Points on a hilly landscape, in no order, each with its height.
From any point a ball takes the steepest step (drop divided by distance) to one of its 5 nearest points. It stops when none of these is lower. Distance is the straight distance between rows; heights are no part of it.
Q636 h=186: [130 157 106 141 159  92  70 177 123 167 175 180 101  92  99 132 113  86
 180 117 155 134 144 126 138 158 159  46 161 118]
Q621 h=590: [132  93 151 135 123 147 121  79 152 100  81 123 111 180 145  86 172 198
 110 132 112 169 161  86 128 129 144 138 104 121]
Q390 h=272: [110 140 133 131 111 142 108 166 130 150 169 125 133 115 152 124  89 111
 117 110 152  80 126 150 110 139 135  84 161 121]
Q71 h=443: [131 124  98 126 168 107 151 124 131 153  99 144 101 130 126 148 125 114
 156 148 150 106 136 133 140 143 139 118 134 161]
Q273 h=349: [101 154 135  82 105 146 119 144 209  95 170 119 148 102 146  85 104 150
  97  96  66 136 174 117 119 156 121 107 127  78]
Q488 h=282: [ 81 119 146 154 119 152 121 150  73 158 206  92 184 131 165 153 114 117
 108 103 183  82  97 178  86 104 118 133 123  82]
Q378 h=253: [175 140 115 128 108 145 138 133  95 123  64 130 109 126 103 217 167  83
 161 150  90 219 103  99 155  98 110 199 124 161]
Q648 h=327: [139 140 102 128 120 159 117 117 144 136  98 131 128 124 111 164 160 124
 127 128 111 151 115 118 115 119 120 173 129 136]
Q834 h=386: [128 115  88 124 131 137 108 147 122 144 143 146 118  98 122 166 123  91
 166 115 151 121 118 138 117 160 138  98 162 134]
Q365 h=403: [116 122 155 119  98 140 107 120 204  75 182 108 135 136 153  47 113 205
  75  97  83 133 186 110 133 145  95 113  97  92]
Q35 h=581: [136  97 151 146 135  85 171  46 129 114  52 134 121 175 123  82 172 190
 111 134 134 124 133 101 129 101 148 163  82 145]
Q739 h=479: [126 125 112 102 139 158  89 118 166 109 116 134 100 138 126 142 153 156
 135 123  85 168 131  95 106 143 160 129 133 142]
Q575 h=368: [148 130 130 122 168  88 179  77  91 160  85 120 134 134  82 147 138 105
 156 174 167 101 159 147 186 135  92 162 104 170]
Q642 h=165: [133 135  78 130 114 143 108 118 141 131  89 129 113 114 121 193 155 104
 150 129 100 169  99 121 102 128 128 153 147 160]
Q206 h=224: [175 139 181 146 141 119 172  99  39 158 127 118 184 146  79 134 127 127
 103 114 183  99 126 178 178 116  86 209  84 154]
Q294 h=410: [114 136 192  99 129  81  84 153 142 115 184 154  76 147 176  31 104 106
 116 144 120  77 143  71 144 151 138  61 127 140]
Q732 h=448: [166 127 120  64 170 112  82 152 197  61 160 120 103 115 129  76  91 130
 118 132  39 157 166 103 119 141 144  64 123 121]
Q944 h=266: [128 137  95 153  90 176 134 139 121 111 147 118 156  87  96 195 129 109
 126 133 114 140  93 129  89 124 108 162 145 102]
Q547 h=154: [152 101 115 114 151 102 171  78 126 120  32 133 105 163 103 159 173 143
 145 158 121 145 138 121 145 105 143 164  84 159]
Q277 h=381: [159 130 101 131 140 134 159 122 103 143  98 141 138 110 111 180 157  94
 152 155 153 134 103 140 138 143 103 151 137 140]
Q700 h=245: [138 136 134 144 150 129 116 150  60 184 207 150 168 117 142 178 134  90
 161 132 201 113 123 178 138 139 147 108 130 105]
Q81 h=320: [156 131 126 181  73 164 159 139  98 101 134 129 158 149  95 138 137 146
 118 125 149 144  95 134 129  86  85 221 124 120]
Q370 h=153: [158 111 146  96 141 131 116  86 113 129   9  97 108 152 112 162 188 136
 148 147  88 195 157  88 111 119 182 170 105 148]
Q175 h=360: [ 99 125  86 135 143 156 100 161 117 132 190 126 150  77 125 154 113  76
 156 110 145 125 114 157 108 139 133  94 183 101]
Q196 h=292: [148 110 103 107 169 107 166  98 107 133  61 121 120 113  96 175 160  88
 159 178 132 128 131 151 159 129 105 150 114 176]
Q585 h=373: [145 124 119 181  82 161 146 121 117  89  85 132 160 147 106 140 139 145
 147 141 141 153 102 116 138 106  91 214 128 130]
Q487 h=417: [134 123 153 167 101 143 151 126 118 147 124 132 153 161 138 125 106 165
  97 118 155 101 102 125  97 112 105 178 121 125]
Q181 h=275: [158 132  75 128 104 166 132 140 117 117  96 132 138  83 101 225 140  79
 161 140  81 199  94 124 107 127 106 174 150 149]
Q640 h=361: [151 120 106 134 127 166 158 129  62 137 161 139 158 115 125 185 127 104
 139 119 156 112  83 178 125 137 108 146 147 127]
Q792 h=291: [155 136 150 140 156 110 146 111  26 171 173 133 201 146 137 147 139 113
 129 131 200  94  94 177 168 112 103 172  75 122]
Q109 h=59: [ 86 130 161 155 100 133 128 153 102 166 173  99 168 124 157 105  90 139
  76 109 155  57 115 146 102 107 110 116 135 112]
Q984 h=278: [ 49 150  98 104  78 163 117 149 134  98 201  95 200  71 107 159 131 100
  93  93 112 104 148 179  77 106 146 138 135  69]
Q897 h=514: [124 121 126  84 158 113 106 141 165 107 123 140  78 125 151 104 112 133
 143 145 100 143 132 105 120 125 152  69 131 157]
Q413 h=401: [148 107 122  87 154 120 122 106 144 132  46 128  97 147 115 143 164 152
 140 147  76 176 137  94 121 130 168 109 108 153]
Q406 h=563: [133 102 148 151 110 119 149  92 162 138  84 144 106 176 138 104 145 190
 105 130 132 123 129 110 122 107 132 165 106 135]
Q454 h=365: [124 120 147 191  81 172 157 144 110  96 151 121 170 132 106 150 129 149
 116 115 137 138 102 127 101  88  87 201 124  94]
Q870 h=413: [174 145 114 131 180  83 145  99  91 175 111 134 129 114  78 174 162  80
 183 184 159 131 144 144 203 157  82 139 129 145]
Q264 h=286: [166 124 117 161 112 145 177  95 125 111  71 143 115 174 102 144 153 132
 143 148 135 165 109 116 169  79  86 210  86 158]
Q437 h=338: [109 122 152 145 125 134 146 130 131 145 144 135 116 140 155  97 105 159
  93 110 163  91 105 130 103 135 128 136 121 135]
Q398 h=336: [ 98 128 179 121 106 101 128 145 160 130 156 132 127 150 159  29  93 186
  62  88 108  88 144  96 119 115 121  80 108 130]
Q988 h=366: [121 125 161 119 158  79  79 140 133 105 156 160  71 138 146  51  91  82
 154 155 117 104 146  89 146 146 167  28 133 145]
Q195 h=281: [113 143 116 121 148 111  75 181 153 117 157 166  79 103 136  96  89  82
 155 113 131 125 145 114 146 143 150  48 159 138]
Q118 h=666: [119  69 160 168 105 136 132  77 166  95 103 114 123 160 151  72 137 229
  95 125 131 162 158  81 144 117 115 188 122 113]
Q177 h=257: [125 123 151 157 129 104 107 147  67 192 193 121 152 129 170 118 103 123
 122 120 202  76 117 175 118 143 143 110 119 115]
Q395 h=458: [138 137 119  76 168 137  85 136 197  79 124 105  82 134 144  96 116 130
 122 122  51 183 152 106 124 143 178  56 128 143]
Q560 h=144: [145 104 138  92 141 138  93  82 142  98  63 107  96 126 133 148 159 149
 139 155  79 219 158  66 107 136 175 134 136 120]
Q557 h=242: [157 134 148 172 103 118 177 107  83 141  99 154 162 159 100 133 124 138
 105 117 178 106 111 136 157  74  82 208  99 147]
Q212 h=543: [110 131 147 126 157  69 154 128 128 145  97 144  92 148 149  92 124 129
 140 152 145  98 140 114 148 148 162  89 132 150]
Q274 h=478: [126 114 131 153  93 154 135 111 147 112 116 147 131 147 131 121 150 185
 121 116 116 150 112 115 126 124 108 177 126 116]
Q421 h=394: [107 122 106 118 158 104 107 157 152 121 126 142  70 113 136 106 116 107
 169 135 138 126 153 112 152 148 173  62 139 158]
Q418 h=428: [107 135 124 147  90 166 113 139 160 110 137 112 119 120 123 142 127 154
 120 107 109 143 123 123 101 127 126 155 141 118]
Q503 h=354: [ 99 120 115 132 121 162 120 152  96 150 195 109 170  96 140 159 111 111
 132 112 173  95  98 167 104 120 136 127 146  95]
Q737 h=92: [145 166 123 158 149  93  72 172 109 174 206 157 135 113 115 156 111  88
 174 114 186 126 118 163 127 142 158  58 145  85]
Q738 h=447: [136 109 131 141 122 147 149  98 142 115  81 130 109 167 122 136 164 162
 136 143 125 170 122 103 124 114 134 172  93 141]
Q863 h=337: [116 140  84 120 133 158  92 115 179 117 105 115 108 120 134 166 133 120
 124 130  71 186 119 111  93 144 141 139 155 143]
Q641 h=434: [163 131  94 115 165 112 144 110  69 153 132 141 155 110  76 196 158  67
 188 167 155 156 112 157 176 163 112 154 144 130]
Q965 h=243: [182 127 122 142  95 155 158 135  63 116 134 121 181 127  82 179 141 107
 144 125 156 151  81 159 148  84  88 196 123 121]
Q959 h=230: [ 93 139 175 133 107 113 115 160 102 169 174 117 132 150 180  52  81 130
  78 100 154  67 125 122 126 122 125  98 122 110]
Q215 h=383: [114 153 168 111  85 115 126 117 203  91 191 117 150 129 146  42  95 172
  80 100  80 104 185 116 120 149  98  93 105  66]
Q940 h=334: [143 131 127 140 149 116 171 113  95 165 144 144 143 128 140 150 127 108
 146 146 176  92 114 145 135 139 106 144 130 148]
Q945 h=388: [124  95 105 111 184  84 152  90 105 153  48 127  97 117 118 155 145 112
 177 184 129 105 150 146 171 140 161  96 113 144]
Q292 h=374: [120 123 130  91 171  99  85 166 174  81 157 150  74 113 136  64  82  92
 110 140  90 119 144 111 134 132 141  44 141 137]
Q303 h=297: [113 142 102  93 157 144  73 158 175  93 140 131  90 100 147 110 108  83
 130 103  95 164 132 126 119 160 136  65 161 135]
Q639 h=423: [130 148 158  93 141 117 109 153 191  95 171 123 107 119 142  64 107 162
  84 110  85 121 145 111 134 126 140  64 116 131]
Q821 h=424: [154  87 152 121 139 132 140  55 121 119  36 113 112 176 130 109 182 170
 136 142 109 186 152  77 125 110 173 158 105 126]
Q31 h=303: [173 134  97 155  80 180 143 142 102 104 102 106 153 119 100 182 155 103
 165 136 113 188  96 133 142 107  96 190 135 125]
Q255 h=295: [110 157 102  80 113 140 105 160 203  91 158 115 137  92 145 101  86 122
 106 104  44 132 149 133 121 155 123 101 161  92]
Q670 h=290: [ 85 143 143 147  78 157 122 147 160 114 161 103 155 100 133 115 103 150
  83  95 114  90 140 126  84 133 108 137 146  86]
Q75 h=232: [ 83 134 154 122 103 141 116 162 119 129 190  99 168 108 162 115  93 129
  93  95 153  65 119 164 108 109 128  98 140  71]
Q525 h=99: [100 137 117 146  74 175 135 141 126 104 164 105 178  94 108 160 118 109
 114 105 113 114 116 138  77 111 106 161 149  74]
Q467 h=620: [113 117 142 123 152  99 155  98 137 129  62 135  93 172 130  99 146 172
 115 129 120 114 121 113 142 118 157  90  87 153]
Q87 h=391: [130 128  99 137 112 159 125 154 138 133 119 126 152 100 126 167 125 128
 116 115 115 117 119 149  96 140 124 137 161 122]
Q745 h=111: [104 143  93  90 130 157  96 156 173 110 134 117 116  77 121 143 119  89
 124 106  76 167 119 133 102 147 129 100 181 133]
Q471 h=84: [103 161 163 160 105  82  85 172  91 172 201 143 120 120 177  79  90  99
 116 118 164  72 137 145 124 139 141  65 146 112]
Q543 h=475: [120 108 153 121 164  64 194  78 116 172  68 120 105 176 120  94 139 153
 117 160 174  70 159 118 175 110 119 138  89 151]
Q444 h=568: [114 132 128  96 149 136 131 122 158  96 118 134 101 132 145 106 128 162
 101 124  95 135 122 110 109 139 151  87 124 150]
Q483 h=426: [113 125 169 128  93 119 125 118 182 105 160 112 129 149 150  66 106 190
  71 106  85 116 163  95 117 133 133 121 113 114]
Q584 h=263: [ 73 139 153 159 110  89  92 157  64 188 233  94 176 141 185 123 112 102
 131 115 171  98 115 188 127 126 133  83 113  81]
Q720 h=482: [117 119 146 122 135 111 141 134 146 151 120 153  99 132 163  65 116 154
  89 117 140  90 135 110 137 138 135  95 126 163]
Q458 h=298: [121 143  88 132 163  95 124 148 117 166 131 158 122  91 115 140 130  98
 183 137 176 113 129 134 144 171 146  85 166 131]
Q314 h=140: [177 127 116 119 133 122 155 114 116 123  55 125 116 149 107 169 174 122
 165 168 120 167 127 121 153 101 123 191 114 163]
Q658 h=114: [178 139 143 130 130 134 181 123  60 131 121 148 156 147  85 145 129 126
 125 128 174 121  91 165 165 105  85 183 113 140]
Q769 h=510: [104 141 109 111 143 123 119 142 155 126 123 130  85 127 139 128 131 138
 151 127 124 118 112 131 103 148 140  96 166 152]
Q508 h=445: [119 106 128 116 172  79 181  75 110 155  35 115 112 156 121 103 153 136
 142 160 135  96 164 144 169 131 151 117  82 155]
Q447 h=273: [109 139  84 113 107 173 120 161 156 111 162 113 148  82 106 168 101 100
 116 100  99 135 124 147  84 130 122 126 182 108]

Call two points neighbours if one is among the 5 nearest of the other. Go from one point of each pair to the other, from neighbour to neighbour, staying as low as possible. Name the highest point that can't be avoided.
Q525 / Q560 -> Q181
Q109 / Q314 -> Q984
Q737 / Q109 -> Q177
Q658 / Q737 -> Q264
Q560 / Q314 -> Q370
Q314 / Q642 -> Q378
Q525 / Q745 -> Q447
